Each row is a point on a tangle of strands that fork, close into loops and nearly touch. The rows are in no order.
Two points are linked if the straight distance between their rows is under 79.4. Some points are linked to none.
Z_949: |  16 |   1 |  48 |   5 | -10 | -36 | -21 | -27 | -10 |  -5 | -35 |   8 |  -2 |  -3 |  33 |  20 |  27 |  15 |  48 |  22 | -41 | -25 |  11 |
Z_163: |  -3 | -16 |  18 | -34 |  15 | -52 |   1 |   3 | -18 | -26 |  -2 | -19 |   6 |  14 |  17 |   8 |   1 |  -9 |  -7 | -38 | -35 |  -1 |  23 |
Z_366: |  -6 |  -2 |   1 |  33 | -41 |  36 | -33 | -16 |  30 | -24 |  17 |  35 |   8 | -19 |  18 |  15 | -10 |  14 |  22 |  38 | -39 |  -3 |  28 |
Z_194: | -10 |  -4 |   0 | -65 |  -8 | -40 |  -4 |   5 |  -6 |  -5 |   9 | -20 | -21 | -16 |  18 | -42 |  14 |  -2 |  22 |  17 | -17 | -25 |  -9 |
Z_703: |  14 | -23 |  11 | -17 |   6 | -19 |  34 |   3 | -23 |  27 | -41 |  30 |  11 |  11 | -14 | -14 |  50 |  -3 |  21 | -29 |   8 |   7 | -31 |
Z_787: |  -3 | -32 | -11 |   2 |  -1 |   6 | -28 |   7 | -14 | -34 |  23 |  12 | -37 |   9 |   3 | -14 | -21 |  19 |  -9 |  26 |  -9 |  -9 |  51 |
Z_368: | -30 |  12 | -25 | -20 | -42 |  -1 |  12 |   5 |  41 |   6 |  40 | -13 |   3 |  24 | -13 |  -7 | -25 | -26 |  10 |  44 | -27 | -14 |   8 |
Z_81: |  -5 |  28 |  14 |  30 | -64 |  -7 |  -2 |  -1 |  -1 | -11 |  10 | -22 |  23 |  -4 |   3 |  61 |  13 |  15 |  26 |  29 | -65 |  -5 |   6 |
Z_372: |  -4 |  13 |  16 |  36 | -48 |  21 | -10 | -21 |  24 | -17 |   0 |   7 |  22 | -26 |  12 |  47 |  10 |   6 |  42 |  33 | -52 |   1 |  11 |
Z_795: |  15 |  -8 |  41 | -59 |  13 |  -6 |  25 |  19 |  14 |  31 |  -9 | -24 |   2 | -24 |  22 |   6 |  33 |   2 |  -1 | -50 | -35 |   8 | -37 |
Z_992: |  -6 | -21 | -40 |  -3 | -35 |  -2 | -24 |  24 |   7 | -11 |   4 |  22 | -15 |   6 | -26 |   7 | -18 |  36 | -36 |  35 |  14 |  13 |   9 |
Z_348: |  -7 |   7 |   4 |  60 |  -1 |  33 | -10 | -31 |  13 |  -8 | -23 |  37 |  44 | -28 |  -7 |  22 |   0 |  11 |   4 |  -9 |  16 |  20 |  -3 |
Z_50: | -22 |  20 |  16 |  11 | -11 |  14 |  -7 |  -7 |  50 | -18 |  40 |   6 |  -3 | -10 |  13 |  11 | -48 | -17 |   4 |  16 | -30 | -10 |  11 |
Z_231: |  -2 |   4 |   3 |  15 |  15 |  19 | -23 | -17 |  -7 | -19 |  56 |  -9 | -60 |  -2 |  19 | -30 | -26 | -19 |  15 |  18 |   4 | -32 |  30 |
Z_700: |  11 |   5 |  22 |  18 |  45 |  19 |  17 |   1 |  -4 |   6 |   6 |  -2 |  19 |  10 |  14 | -21 | -24 | -23 |   2 | -16 |  32 |  -3 |   2 |
Z_662: | -10 |  17 |  22 | -60 |  -4 | -23 |   7 |  23 |  31 |  16 |   4 | -24 |  -8 |  -4 |   1 |  25 |   0 |  22 |   7 |   8 | -44 |   2 | -19 |
Z_470: |  -1 |  19 |  43 |  20 |  28 |   5 |   5 | -22 |   2 | -10 |  -4 |   5 |  30 | -21 |  32 |  -6 | -13 | -28 |  33 | -16 | -10 | -20 | -10 |
Z_482: | -28 |  40 |   3 | -16 | -22 | -48 |  15 |   7 |   1 |  28 |   7 | -46 |  -8 |  -3 | -10 |  52 |  23 |  45 |   4 |   5 | -51 |  14 | -11 |
Z_743: |   9 | -15 | -24 | -21 | -10 | -21 |  -1 |   7 |  -6 |   2 | -39 |   6 |  21 |   3 | -17 |  28 | -16 |  18 | -58 | -22 |  34 |  28 |  -9 |
Z_13: |  11 |   3 | -51 |  -9 | -25 |  -6 | -35 |  -5 |   0 |   0 | -11 |   9 | -37 |   3 | -19 |   3 | -24 |  21 | -46 |  37 |  37 | -12 |  -9 |
Z_370: | -25 |  -6 | -19 | -66 | -30 | -12 |  -4 |   2 |  13 |   9 |  16 |  -8 | -14 |   3 |   2 | -32 |   4 |   2 |  37 |  44 | -13 | -39 |  -9 |
Z_491: | -10 | -11 | -27 | -35 |  10 |   4 |  15 |  21 |  -4 |   4 |  27 | -17 | -48 |   8 |  -6 | -33 | -17 | -27 | -18 |  16 |  22 |  15 |  28 |
Z_505: |   2 |   6 |  52 | -20 |  -1 | -57 |  -8 |  -8 | -12 |  11 | -27 | -11 | -17 |  -4 |  17 |  23 |  31 |  34 |  35 |   0 | -38 | -14 | -15 |
Z_459: | -12 |  10 | -23 | -31 | -29 | -33 |  24 |  27 | -24 |  -8 |   9 | -40 |  21 |   6 |  -8 |  10 |  29 | -14 | -13 | -32 | -56 |  20 |   8 |
Z_471: |  -2 |  20 |  20 |  36 |  22 |  55 | -15 |  -8 |  26 |  -4 |  16 |  30 |   2 | -20 |  14 | -17 | -22 |   2 |  22 |  -1 |  11 | -11 | -11 |
Z_647: | -16 |  13 | -16 |  51 |  27 |  27 | -10 | -35 |  -4 | -25 |  18 |   4 |   8 | -18 |  -5 |  -7 | -14 | -12 | -11 | -36 |  41 |  14 |  10 |
Z_526: |  -8 |  13 |  -5 |  -2 | -46 | -20 |   6 |   9 | -19 |  -4 |  -5 | -27 |  13 |   8 |  -9 |  40 |  23 |  21 |  24 |  13 | -67 |  -4 |   3 |
Z_814: |  14 |  37 | -24 |  34 |  21 |  20 | -27 | -29 |   1 |   1 |  20 | -26 | -33 |  -4 | -10 |  16 | -19 | -23 | -32 | -11 |  67 |  -4 | -18 |
Z_565: |   8 | -45 |  29 | -49 |  27 | -23 |   4 |  11 |  -8 | -18 |  -7 |   0 |   1 |  -1 |  18 |  -9 |   7 |   8 | -12 | -55 | -22 |   4 |  14 |
Z_375: | -12 |  30 |  47 |  -8 |  21 | -44 |   2 |  10 |  12 |   6 |  -3 | -34 |  25 |  14 |  10 |  60 |  -3 |  14 |  -4 | -21 | -41 |  14 |   1 |
Z_605: |  20 | -22 |  24 | -13 |  24 |  -5 |  22 |   8 | -12 |  34 | -42 |  26 |  29 |  27 |   3 |  -2 |   0 |  16 | -12 | -34 |  51 |  19 | -41 |
Z_990: |   8 |  21 | -38 |   0 | -14 |  10 | -23 |   4 |  19 |  26 |  11 |   9 | -46 |  21 | -18 | -22 | -20 |  10 | -25 |  44 |  53 | -15 | -23 |
Z_865: |   8 |  12 |  13 |  52 |   7 |  31 |   2 | -21 |  14 |  13 | -30 |  34 |  29 | -22 | -14 |   9 |  12 |   1 |  24 |  20 |  17 |  -4 | -17 |
Z_636: |  -9 |   5 |  12 |  43 |   0 |  11 |  21 | -21 |  -2 | -17 |  -7 |   6 |  63 |  -3 |  -7 |  23 |  11 | -26 |  16 | -21 | -23 |   9 |   6 |
Z_598: |   5 |  -3 |  25 | -36 |   1 | -33 |  13 |   0 | -12 |  10 | -29 |  -8 |  -4 |  -2 |   0 |  10 |  34 |   9 |  26 | -21 | -46 | -10 | -15 |
Z_379: |   4 | -37 | -16 |  -8 | -10 | -25 |  -2 |   7 | -17 |  -7 | -34 |  29 |  17 |  -1 | -28 |   1 |  33 |  23 | -21 | -18 |   1 |  20 |   1 |
Z_234: |  14 | -33 | -11 | -27 |   2 | -19 |  -6 |   6 |  -3 |   9 | -37 |  22 |   3 | -17 | -15 |   0 |  13 |  23 | -43 | -24 |  33 |  17 | -17 |
Z_121: | -16 |   6 | -45 |  52 | -34 |  15 | -35 | -18 |   2 | -25 |  37 |  19 | -17 |  -6 | -18 | -12 |  -4 |   4 | -14 |  41 |  18 |  -9 |  25 |
Z_590: | -14 |  27 | -48 |  55 | -15 |  -2 |  -1 | -15 |  -7 | -14 |  11 |   5 |  25 | -19 | -26 |  -6 |   0 | -30 | -19 |  18 |  29 |   5 |   5 |
Z_159: |  13 | -13 |   2 |  -5 |  -5 |  -4 |  40 |   8 |  -4 |  31 | -52 |  12 |  15 |   6 | -41 |  21 |  46 |  16 |  16 | -11 |   0 |  18 | -28 |
Z_962: |  10 | -19 |   0 |   0 |  30 | -22 |  12 |  -3 | -36 | -14 |  -4 |   3 |  -5 |  17 |   6 | -38 |   4 | -29 |   3 | -18 |  13 | -12 |  27 |
Z_342: |  -3 | -13 |  23 |  -1 |  23 | -18 |  12 |   1 |  -6 | -31 |   5 | -19 |  37 |  22 |  16 |  18 | -20 | -18 | -10 | -30 | -24 |   4 |  31 |
Z_757: |   2 |  10 |  31 |  30 |  42 |  22 |   0 | -19 | -11 | -15 |  16 |   0 |   5 | -12 |  40 | -30 | -21 | -28 |  21 | -34 |  15 | -20 |  -6 |
Z_772: |  -1 |   9 | -41 |  37 |  -3 |   4 | -35 | -20 | -12 |  -8 |  38 |  -6 | -52 |   3 | -22 | -12 |  -5 | -10 | -23 |  34 |  43 | -12 |  19 |
Z_273: |   2 |   2 |  -1 |  -8 |  -8 |  26 |   9 |  22 |   8 |  36 |   1 |  13 | -10 |  10 |   7 | -36 | -10 |   4 |  45 |  56 |   9 | -25 | -42 |
Z_999: |  -2 |  -9 |   5 | -57 |  11 |  -2 |  17 |  34 |  15 |  -5 |  15 | -15 | -27 |   2 |  13 | -22 | -28 | -10 |  -5 |   3 |  -8 |   5 |  13 |
Z_631: |  -5 |   9 |  22 |  49 | -34 |  12 |  -3 | -24 |   1 | -25 |  -8 |   3 |  47 | -25 |  17 |  50 |  15 |  -5 |  33 | -17 | -50 |  13 |  15 |
Z_509: |  -3 |  10 |  -5 |  18 | -14 |  14 |  31 |  31 |   4 |   2 |  -3 |  -9 |  57 |  20 | -31 |  33 |  -2 | -12 |  -9 |   0 | -16 |  28 |   1 |
Z_302: |  17 |   7 | -25 |  45 | -13 |  18 | -46 | -37 | -16 | -29 |   2 |  -9 |  -3 |  -6 |   3 |  52 | -42 |  15 | -55 | -15 |  39 |  -4 |   6 |
Z_149: |  24 |  32 | -11 |  31 |  29 |  17 | -17 |   8 |  -9 |  26 |  13 | -20 | -35 |  12 |  12 | -14 | -15 | -20 | -19 |   0 |  77 |  -9 | -42 |
Z_86: |   1 |   1 |   7 | -12 |   4 | -16 |   4 |   4 |  -5 | -13 |  -8 |  -3 |  12 |   5 |   0 |  -9 |   4 | -13 |  20 |  22 | -29 | -15 |  11 |
Z_801: |   0 |  -6 | -29 | -32 |  13 |  -1 |   4 |  15 | -14 |  21 |   5 | -18 | -53 |  -7 |  -4 | -27 |  -5 | -15 | -43 |  -2 |  63 |  31 |   6 |
Z_663: | -20 |  17 |  23 | -21 |   0 | -42 | -20 |  -1 |  26 | -15 |  38 | -14 | -21 |   3 |  23 |  -2 | -35 |  -9 |   6 |  35 | -13 | -22 |  15 |
Z_57: | -13 |  24 |  -9 |  11 | -40 |  14 |  24 |  36 |  17 |  -6 |  27 | -16 |  37 |  17 | -23 |  30 | -13 | -21 |  -1 |  19 | -45 |  15 |   1 |
Z_374: |  16 | -16 |   5 | -33 | -17 |  24 |  40 |   4 |  19 |  35 | -12 | -23 | -10 | -37 | -19 |  34 |  53 |  35 |   3 | -21 | -54 |   0 | -26 |
Z_254: |  35 |  16 |  -8 |  33 |   9 |   6 | -56 | -30 | -13 |  -4 | -31 |  19 | -16 |   6 |   6 |  12 | -15 |  23 | -30 |   7 |  44 | -31 | -16 |
Z_150: |   3 |  -5 |  -5 | -29 | -25 | -14 |  28 | -18 |  -4 |  28 |  -9 | -31 | -19 | -33 |  -9 |  31 |  59 |  34 |  10 | -27 | -66 | -13 | -21 |
Z_480: | -25 |  35 |  35 | -26 |  -4 | -40 |  -5 |  20 |  47 |  19 |  21 | -23 |  -3 |  11 |   1 |  42 | -11 |  21 |   6 |  29 | -34 |   7 | -15 |
Z_474: |  15 | -34 |   3 | -16 |  28 |   5 |   6 |  44 | -33 |  17 |  -8 |   4 | -28 |  -1 |  40 | -54 |  -7 |   2 |   6 | -17 |  24 |  -2 | -29 |
Z_283: |  20 |   2 |  -6 |  49 |   1 |  -6 | -39 | -39 | -17 |  -6 | -37 |  36 |  18 |  -2 |  -1 |  15 |   1 |  17 | -23 |   4 |  32 | -11 |   0 |
Z_777: |   1 | -14 |   6 | -63 |   7 | -34 |  15 |  13 |  -6 |  -1 |   3 | -23 | -15 | -26 |  24 | -43 |  28 | -21 |   3 | -26 | -17 |  -7 | -11 |
Z_18: |   5 | -40 |  15 | -50 |  24 | -16 |  31 |   6 | -14 |  -1 |  -5 |  -1 |   3 |   3 |  16 | -27 |  28 | -22 | -17 | -66 |   7 |  17 |   4 |
Z_94: | -11 |   3 | -20 | -11 | -12 |  25 |  -2 |   8 |  33 |  26 |  45 |   0 | -51 |  35 |   1 | -46 | -34 | -12 |   9 |  35 |  22 | -26 |  -3 |
Z_944: |  20 |  13 |  -2 |  51 |  12 |  25 | -54 | -16 |  -5 |   1 |  -4 |  30 | -22 |  -5 |   7 | -19 |   6 |  22 |  -1 |  27 |  42 | -23 | -11 |
Z_790: | -21 |  28 |  -4 | -34 | -15 | -58 |   9 |  12 | -12 |  11 |   9 | -46 |   4 |  -6 |   0 |  29 |  26 |  15 | -16 | -32 | -56 |  18 |  -3 |
Z_924: | -23 |  11 | -17 |  15 | -24 |  22 |   9 |   7 |  46 |  -4 |  50 |   3 |  -6 |  12 |  -9 |  -5 | -45 | -28 |  -6 |  27 | -17 |  -7 |  17 |
Z_547: | -12 |   9 |  20 |  -2 |   6 |  -8 | -10 |  10 |  24 | -33 |  39 | -14 |  -6 |   1 |  21 |  20 | -51 | -14 | -13 |  12 | -27 |  -6 |  32 |
Z_926: | -23 |  18 |  -6 |  40 |  13 |  25 |  10 | -27 |   8 | -27 |   9 |  11 |  39 | -27 |   3 |  -5 | -11 | -30 |  13 | -28 |  -1 |  12 |  10 |
Z_878: |   4 |  12 |  39 |   7 |  19 | -33 | -10 | -15 |  -8 | -19 |  -3 |  -2 |  10 |  -7 |  32 | -13 |  -5 | -23 |  26 |   2 | -19 | -30 |   6 |
Z_654: |  -5 | -25 | -12 | -35 |  22 | -25 |  31 |   8 | -30 |  -7 |  -2 | -16 |  -8 |  11 |   6 | -34 |  15 | -44 | -14 | -39 |  13 |  19 |  28 |
Z_685: | -27 |  34 |  22 |   1 | -29 | -46 | -12 |  14 |  18 |   8 |  23 | -34 |   2 |   9 |  -1 |  62 |   3 |  39 |   7 |  30 | -51 |   9 |   0 |
Z_259: |  -2 | -34 | -31 | -31 | -20 |  -5 |   2 |  24 |   5 |  -5 |  -2 |   4 |   8 | -23 | -29 | -10 |  35 |  20 | -23 |  -1 | -11 |  19 |   0 |
Z_236: |  15 | -12 |  27 |  23 |  29 |   7 |   8 | -16 |   0 |  18 | -33 |  24 |  47 |  27 |  -5 |  19 | -15 |  18 | -16 | -17 |  39 |  10 | -15 |
Z_584: |  10 | -32 |   2 | -39 | -11 |  15 |  16 |  15 |  16 |  19 | -11 |   2 |   3 | -31 | -23 |   5 |  47 |  26 |   1 |  -9 | -35 |   8 | -22 |
Z_927: | -17 | -14 | -25 |   1 | -46 |  16 | -10 |   6 |  18 |   0 |   4 |  23 |   4 |  18 | -27 |   4 |   3 |  25 |  22 |  65 | -19 | -12 |   9 |
Z_144: |   8 | -20 | -16 |   6 |   8 |  -3 | -27 |   0 | -25 | -16 |   1 |  21 | -33 |   8 |  -4 | -39 |   2 |  20 |   1 |  31 |  16 | -18 |  26 |
Z_146: | -22 |  27 |   7 |  23 |  -4 |  50 | -13 | -14 |  55 |  -3 |  39 |  26 | -22 | -14 |   8 | -18 | -42 | -11 |  19 |   4 | -12 | -13 |  -8 |
Z_447: |  17 | -37 |  13 |   2 |  36 |  -5 | -21 |  -1 | -31 |  -5 | -15 |  16 | -20 |  19 |   5 | -13 | -15 |  29 | -28 | -25 |  50 |   5 |  17 |
Z_325: |   3 |  -3 |   4 |  -9 | -17 |  13 |  13 |   3 |   1 |  23 | -23 |  10 |   0 |   3 | -16 | -17 |  20 |  12 |  55 |  58 |  -5 | -26 | -25 |
Z_363: |  15 | -13 |  44 | -42 |  25 |   5 |  37 |  22 |   5 |  28 | -30 |  -4 |  20 |  14 |   7 |  12 |  10 |   5 |  16 | -43 | -22 |  14 | -26 |
Z_995: | -20 |  27 |  -6 |  34 | -37 |  19 |  10 |   3 |  19 | -22 |  25 |  -1 |  42 | -19 | -10 |  23 | -10 | -27 |  16 |  13 | -39 |   6 |   2 |
Z_688: |  15 |   0 |  -2 |   3 |  42 |  11 |  -6 |  -8 | -25 |  21 |  12 | -34 | -33 |  23 |   1 |   9 | -30 | -11 | -43 | -20 |  74 |  23 |   7 |
Z_614: |   1 |  -8 |  10 | -48 |  16 |  23 |  34 |  46 |  16 |  34 | -15 |  -8 |  -4 |  -9 |  17 | -37 |  11 | -18 | -16 | -20 |  28 |  33 | -27 |
Z_339: |  12 |  21 | -10 |  26 |  30 |   2 |  12 |  -5 |  -5 |  19 | -14 |   4 |  25 |  11 |  -9 | -15 |  -8 | -25 | -19 |  -3 |  56 |   4 | -14 |
Z_549: |  21 | -11 |  39 |  29 |   0 |  -4 |  -6 | -32 | -14 |  -7 | -32 |  33 |  21 |   4 |  19 |   6 |  27 |  -4 |  41 |   1 | -28 | -17 |  17 |
Z_809: |   7 | -30 |   7 |  17 |  34 |  17 | -19 |   2 | -19 | -27 |  15 |   3 | -19 |  15 |   5 |  -1 | -29 |  13 | -19 |  -7 |  18 |   2 |  47 |
Z_457: |  30 |   1 | -18 |  12 |  10 |  11 | -28 | -38 | -24 | -13 | -16 | -24 | -12 |  19 |   4 |  44 | -47 |   8 | -58 | -24 |  46 |  -8 |   0 |
Z_881: |  -3 |   7 | -29 |  18 |   1 | -10 |  11 |   4 |  -9 |  -8 |  -2 |   3 |  21 |   7 | -24 | -23 |  10 | -27 |  -2 |  21 |   6 |  -1 |  14 |
Z_463: |   5 |  -2 |   4 |   9 | -26 |   6 |  16 | -12 |  -1 |   3 | -31 |   1 |   5 |   5 | -19 |  18 |  32 |  16 |  51 |  46 | -35 | -19 |  -2 |
Z_389: |   3 |  10 |  57 | -12 |  41 | -33 |  15 |  -8 |   5 |  -7 |   3 | -25 |  37 |  18 |  30 |  17 | -21 | -20 |   5 | -36 | -11 |  -5 |   4 |
Z_541: |   3 |  -1 |  25 | -75 |   1 |   4 |  15 |  30 |  38 |  25 |   9 | -24 | -11 | -29 |  14 |   6 |  17 |  12 |  -4 | -13 | -36 |   8 | -30 |
Z_578: |  12 | -16 |  29 |  24 |  11 |  17 |  21 |  -3 |   4 |  10 | -38 |  17 |  51 |  27 | -22 |  43 |   7 |  20 |   3 |  -9 |   0 |  20 |  -4 |
Z_745: |   0 |  14 | -16 |   2 |  -4 |  29 |  -3 |  16 |  27 |  30 |  18 |  20 | -22 |  21 | -12 | -34 | -20 |   2 |   8 |  47 |  27 | -19 | -22 |
Z_188: |  -5 | -22 | -14 | -24 | -13 | -43 |  12 |   9 | -32 | -24 |  -4 | -10 |  13 |  13 |  -7 |  -5 |  29 | -12 |  -6 | -37 | -43 |   8 |  24 |
Z_728: | -22 |  -2 | -27 |  33 | -48 |  25 | -25 | -18 |  24 | -12 |  29 |  30 |   5 |   0 |  -7 |  -6 |  -7 |  10 |  18 |  57 | -17 | -18 |  17 |
Z_297: |  -2 |  -8 | -37 | -33 |  -7 | -20 |  19 |  12 | -10 |  20 | -18 |   1 |  -2 | -12 | -21 | -49 |  39 | -14 |  -6 |   7 |  27 |  12 | -13 |
Z_831: |  -9 |  15 | -25 |  58 |  -3 |  21 | -31 | -29 |  -4 | -26 |  11 |  10 |   7 | -22 |  -8 |  21 | -20 |   5 | -36 | -16 |  40 |  13 |   8 |
Z_274: |   6 |  -4 | -20 |   1 |  34 | -11 |  12 |  -3 | -35 |  17 |   0 | -22 | -27 |  16 |  -3 | -21 |  -8 | -32 | -35 | -19 |  68 |  21 |  19 |
Z_233: |  -6 |  -3 | -28 | -19 | -39 |  -9 |  31 |   3 | -18 |  11 | -16 | -24 |   3 |  -6 | -30 |  21 |  52 |  21 |  20 |  -6 | -59 |   4 | -11 |
Z_435: |   1 |  40 | -35 |  35 |   4 |  10 |  -5 | -14 |  18 |   9 |   0 |   9 |   9 |  -9 | -24 |  -2 | -12 | -22 | -25 |  23 |  45 |  -3 | -16 |
Z_287: | -32 |  11 | -25 | -62 | -37 | -19 |   7 |  10 |  26 |   7 |  24 | -26 |  -3 |  11 |  -6 |   0 |   2 |  -4 |  16 |  31 | -37 | -11 |  -3 |
Z_868: |  -8 |  14 | -18 |  45 |  20 |  30 | -31 | -28 |  -7 | -20 |  46 |   0 | -48 | -17 |  -3 | -28 |  -3 | -17 |   6 |  -1 |  32 | -13 |  17 |
Z_594: |   5 |  17 |   8 |  51 |   9 |  55 | -46 | -21 |  27 |  -4 |   0 |  49 | -13 | -23 |  12 |  -4 |  -7 |  30 |  12 |   4 |  25 |  -2 |  -8 |
Z_354: |   5 | -20 |  -2 |  35 |  17 | -20 | -10 | -28 | -36 | -31 |  -2 |  22 |   7 |  10 |   7 | -25 |  16 | -22 |   5 |  -9 |   2 | -16 |  38 |
Z_504: |  16 |   6 |  -7 |  21 |  30 |  21 | -13 |  20 | -22 |  17 |  31 | -13 | -56 |  17 |  10 | -36 | -15 | -13 |   1 |   9 |  53 |  -9 |  -8 |
Z_330: | -35 |  25 | -20 |  43 | -31 |  31 |  -1 | -10 |   6 | -40 |  18 |  18 |  36 | -39 |  -2 |   6 | -16 | -16 |  18 | -19 | -17 |  26 |  11 |
Z_979: | -18 |  17 |  -6 |  49 |   2 |  54 | -30 | -25 |  25 | -20 |  -6 |  43 |  16 | -29 |   7 |  14 | -16 |  28 |  10 | -25 |  18 |  29 |   6 |
Z_806: |  11 |   8 |   5 |   1 |  39 |  25 |  17 |  26 |  -7 |  17 |  20 | -14 | -22 |  17 |  18 | -34 | -27 | -30 |  -5 |  -5 |  43 |   3 |   0 |
Z_157: | -15 | -32 | -48 | -31 | -40 |   1 |  -4 |  27 |  15 |  -9 |  24 |   6 | -18 | -11 | -30 | -12 |   3 |  20 | -37 |  22 |   7 |  22 |  11 |
Z_87: |  -2 | -20 | -19 | -56 |  -5 |  -2 |  20 |  18 |   3 |  14 |   6 | -10 | -14 | -27 |   4 | -60 |  37 | -15 |   0 |   0 |   7 |   1 | -14 |
Z_268: |  14 | -14 |  11 | -32 |  23 |  10 |  22 |  30 |   2 |  38 | -35 |   4 |   8 |   3 |  14 | -16 |  -3 |   7 | -31 | -31 |  59 |  32 | -36 |
Z_393: |   1 | -16 |   0 | -41 |  30 |  15 |  25 |  37 |   9 |   8 |  -3 |  -8 |  -4 |   6 |   4 | -17 | -16 |  -8 | -26 | -18 |  24 |  32 |  13 |
Z_89: |  11 |   1 |  34 |  -8 |  25 |   9 |  28 |  12 |   8 |  12 | -24 |  -3 |  36 |  21 |  -7 |  23 |  -3 |  -4 |  19 |  -9 | -24 |   4 |  -5 |
Z_388: |   1 |  -5 | -18 |   2 |  -7 |  -7 |  19 |  26 |  -2 |   6 | -23 |  -2 |  43 |  18 | -32 |  26 |  -1 |   1 | -31 |  -8 |  14 |  36 |   1 |
Z_16: |  21 | -35 |  24 |  -2 |  44 |   7 |   1 |  25 | -31 |  14 | -12 |  12 |  -9 |  22 |  27 | -31 | -17 |  16 |  -7 | -35 |  46 |   1 | -14 |
Z_635: | -11 |  -3 |   0 | -32 |  -1 | -16 | -14 |  -2 |   4 | -16 |  39 | -13 | -45 |   8 |  19 | -30 | -33 |  -9 |  12 |  33 |  -9 | -33 |  24 |
Z_197: |  17 | -19 |  21 |  42 |  12 |  -4 | -15 | -27 | -23 |  -1 | -38 |  50 |  24 |  14 |   3 |  -3 |  19 |  10 |  11 |  -5 |  17 |  -7 |   7 |
Z_27: |   8 |  -6 |  -6 |   7 | -23 |   8 |  35 |  10 |   1 |  17 | -43 |   1 |   9 |   9 | -42 |  31 |  40 |  24 |  32 |  28 | -20 |   8 | -15 |
Z_599: |  33 |   8 | -20 | -18 |  14 |  12 | -29 | -20 | -24 |  10 |  -7 | -38 | -48 |  19 |   0 |  38 | -41 |  -6 | -52 | -18 |  55 |   2 |  -3 |
Z_915: | -12 |  14 |   0 |  32 |  -7 |   9 | -29 | -40 |   3 | -39 |   7 |  20 |   7 | -39 |  34 | -11 |   1 | -12 |  29 |   1 | -27 |  -9 |  29 |
Z_277: |  -9 |  -3 | -15 |  44 | -13 |  -7 | -15 | -27 | -22 | -45 |  15 |   7 |  16 | -19 |  12 | -18 |  10 | -25 |  11 |   7 | -23 | -13 |  39 |
Z_711: |  11 | -15 |  28 | -31 |  13 | -34 |  23 |   2 | -26 |   6 | -25 |  11 |   6 |  15 |  14 | -18 |  29 | -16 |  29 | -33 | -21 | -11 | -18 |
Z_381: |   8 |   7 |  25 |   2 |   0 |   1 |  42 |   3 |  -4 |  15 | -32 | -20 |  28 |  26 | -13 |  62 |  15 |  11 |  20 | -30 | -51 |  12 |  -6 |
Z_258: |  14 | -28 |   1 | -20 |  10 |   2 |  -7 |  20 | -21 |   8 | -16 |  22 | -19 |  -4 |   4 | -49 |  10 |  22 |  12 |  12 |  17 | -13 | -14 |

A fork is a point with three links, a tip a point with one. Leave the first point through the second and follow the links. Name the first fork or tip that comes.
Z_795, Z_541: Z_163
Z_578, Z_236: Z_926
Z_949, Z_505: Z_745
Z_297, Z_87: Z_50
Z_598, Z_505: Z_594
Z_339, Z_435: Z_700
Z_926, Z_647: Z_89

How many points has the smallest loop of links through each point below? Write - if it is on no loop.
Z_339: 9
Z_526: 19
Z_447: 7
Z_342: -
